Points on a hilly landscape, in no order, each with its height.
A climber steps from a point to whichever of its 3 nearest points has the largest rise for the distance, and stops where none of them is higher. Distance is the straight distance between rows; heights are no part of it.
Ren: [-19 -15 -36 -12 -11 -38 -11  -7   7]  (h 338)
rokog: [ 34 -21   3  11 -20  93 -17  -2 -40]  (h 221)
zoviv: [ -3 -38   2  -1  10 -28 -30   0   3]  (h 449)
sobir: [ 13  30 -24   3   2  46  17  13  13]  (h 497)
Zit: [-13  26 -57 -14 -27 -20  37  -1  18]  (h 241)
dav: [-47  11 -10  23  44 -51 -20 -45  -4]  (h 83)
fud: [  3   9   2  -7 -10  -2  24   2  19]  (h 290)
dis: [ 13  42 -26  -1 -13  22  36   1  22]  (h 393)
lare: [ -9 -38  31   3   9 -37 -40  -1  -4]  (h 650)
Rol: [ -3 -10  84 -18   0 -30   9   4   6]  (h 480)
fona: [-12 -10 -70 -14   0 -34  -9   2 -13]  (h 705)
fediz: [ -7  50 -35   1 -20  17  52   3  30]  (h 361)
kigus: [ -9  16 -87 -14 -28 -31  20  15   8]  (h 294)
fev: [ 41   3   1   0  24  49 -21  21   2]  (h 572)
kez: [ 31  14  -9  -4   6  33 -10  21   8]  (h 674)
mip: [  2   8  -5  28 -39  77  24  -7 -21]  (h 106)
Mur: [ 17   4  70 -13   6  -2  14   9  -4]  (h 333)
Datip: [-18  11 -17 -12 -18 -27  17  -7  21]  (h 351)
viv: [ 45  -7  -8  12  17  74 -25  21 -24]  (h 611)
Sizov: [ 18 -17  36  15 -30  78   9  -9 -52]  (h 265)
Zepog: [ 35 -10 -48 -13  -1   7 -10  29   5]  (h 418)
Ribib: [ 32 -47  60 -14  27  -8 -37   9   0]  (h 413)
Migi: [-18 -24 -25  18  29 -44 -42  -8 -13]  (h 90)
Gesi: [-18 -32   2  13  40 -46 -63 -19 -12]  (h 46)
Sudok: [-12  41  -8  17 -26  64  42  -5   9]  (h 67)
lig: [-46   6 -45  12  -3 -50   1 -24   0]  (h 136)
Suli: [-64   3  43  10 -13 -62  25 -44  21]  (h 415)
Sozo: [  0  48  11  -7 -19  21  40 -10  15]  (h 272)
Vadin: [ 24 -10  48  14  27  59 -13   5 -37]  (h 301)
vusun: [  8  15  68  10   6  32  20   2 -16]  (h 639)
Lomiv: [ 46  -7 -22 -13  15  12 -21  23   8]  (h 526)
tute: [-47  31 -21  15  59 -66 -14 -39 -12]  (h 57)
viri: [ -1  -2 -78 -19 -12 -22  -2  14   2]  (h 425)
Medev: [ 41 -11  30  -9  21  25 -19  24  -9]  (h 672)
tif: [-28  11 -48  -8 -21 -39  12   1   0]  (h 252)
Ner: [-48  34 -57   3  40 -49 -19 -33 -23]  (h 25)
Soze: [ 21  31 -64 -16  -8  20  20  31  14]  (h 364)
kul: [-32  11  42  -7 -29 -42  34  -7  30]  (h 473)
rimu: [-10 -27  27   1  -4 -46  -7  -6  11]  (h 358)
Sutad: [-27  31  -4  -8 -37 -28  57   1  33]  (h 392)
Fir: [ 18 -22  32 -18   3 -14 -12  10  15]  (h 347)
mav: [ 31 -14   8 -14  21   5 -25  22  14]  (h 541)
Lam: [ 28   4   9  14  12  60  -5  10 -16]  (h 529)
mafo: [-39 -18  21  16  -2 -53  -7 -28  12]  (h 734)
Zuv: [ 16 -62  15  -6  24 -20 -49   6   0]  (h 487)
lafo: [  6  27  20  16 -10  56  19   0 -13]  (h 251)
Pozig: [  9   5  -5  19 -25  81   4  -1 -17]  (h 170)
Lud: [ 52   2 -55 -13  20  41 -31  35   7]  (h 428)
vad: [ 36 -26  90   1  36  13 -14  23 -23]  (h 375)
deza: [ 13  -4  62   8   1  57   3   4 -40]  (h 363)
soli: [-31 -14 -32  14   4 -48 -12 -23   3]  (h 192)
lak: [-16   2  62  -6  -6 -30  23  -4  17]  (h 689)
Gab: [ 25 -37  20  -2 -48  87   5  -5 -60]  (h 225)
Laf: [  7   5  36 -16 -10  -9  20   3  14]  (h 668)
Kebu: [-43   4  -1   0 -18 -51  21 -21  20]  (h 463)
Lemi: [ 19 -35 -19 -18  15 -21 -39  13   9]  (h 378)
Velan: [  8  15 -34 -15 -17 -14  12  13  20]  (h 244)
nel: [-68  11  16  34   6 -66   3 -39  16]  (h 474)

For each start below, name the point where the climber stops.
Migi => lare
rokog => vusun
Ribib => lare
Fir => lak
Gab => vusun
fediz => kez
Sozo => kez
soli => fona
Mur => lak
Zit => fona
Ner => fona
Soze => kez
Sutad => lak

Call two points neighbours if one is among the 3 nearest of the other. Go from one point of each pair to the other, from neighbour to neighbour, staying as high as possible. Name the lowest point that can't be avoided.
mafo, lak => Kebu
lak, kez => rimu
viv, kez => fev
lare, viv => Lemi
lak, vusun => Mur
fona, Datip => tif
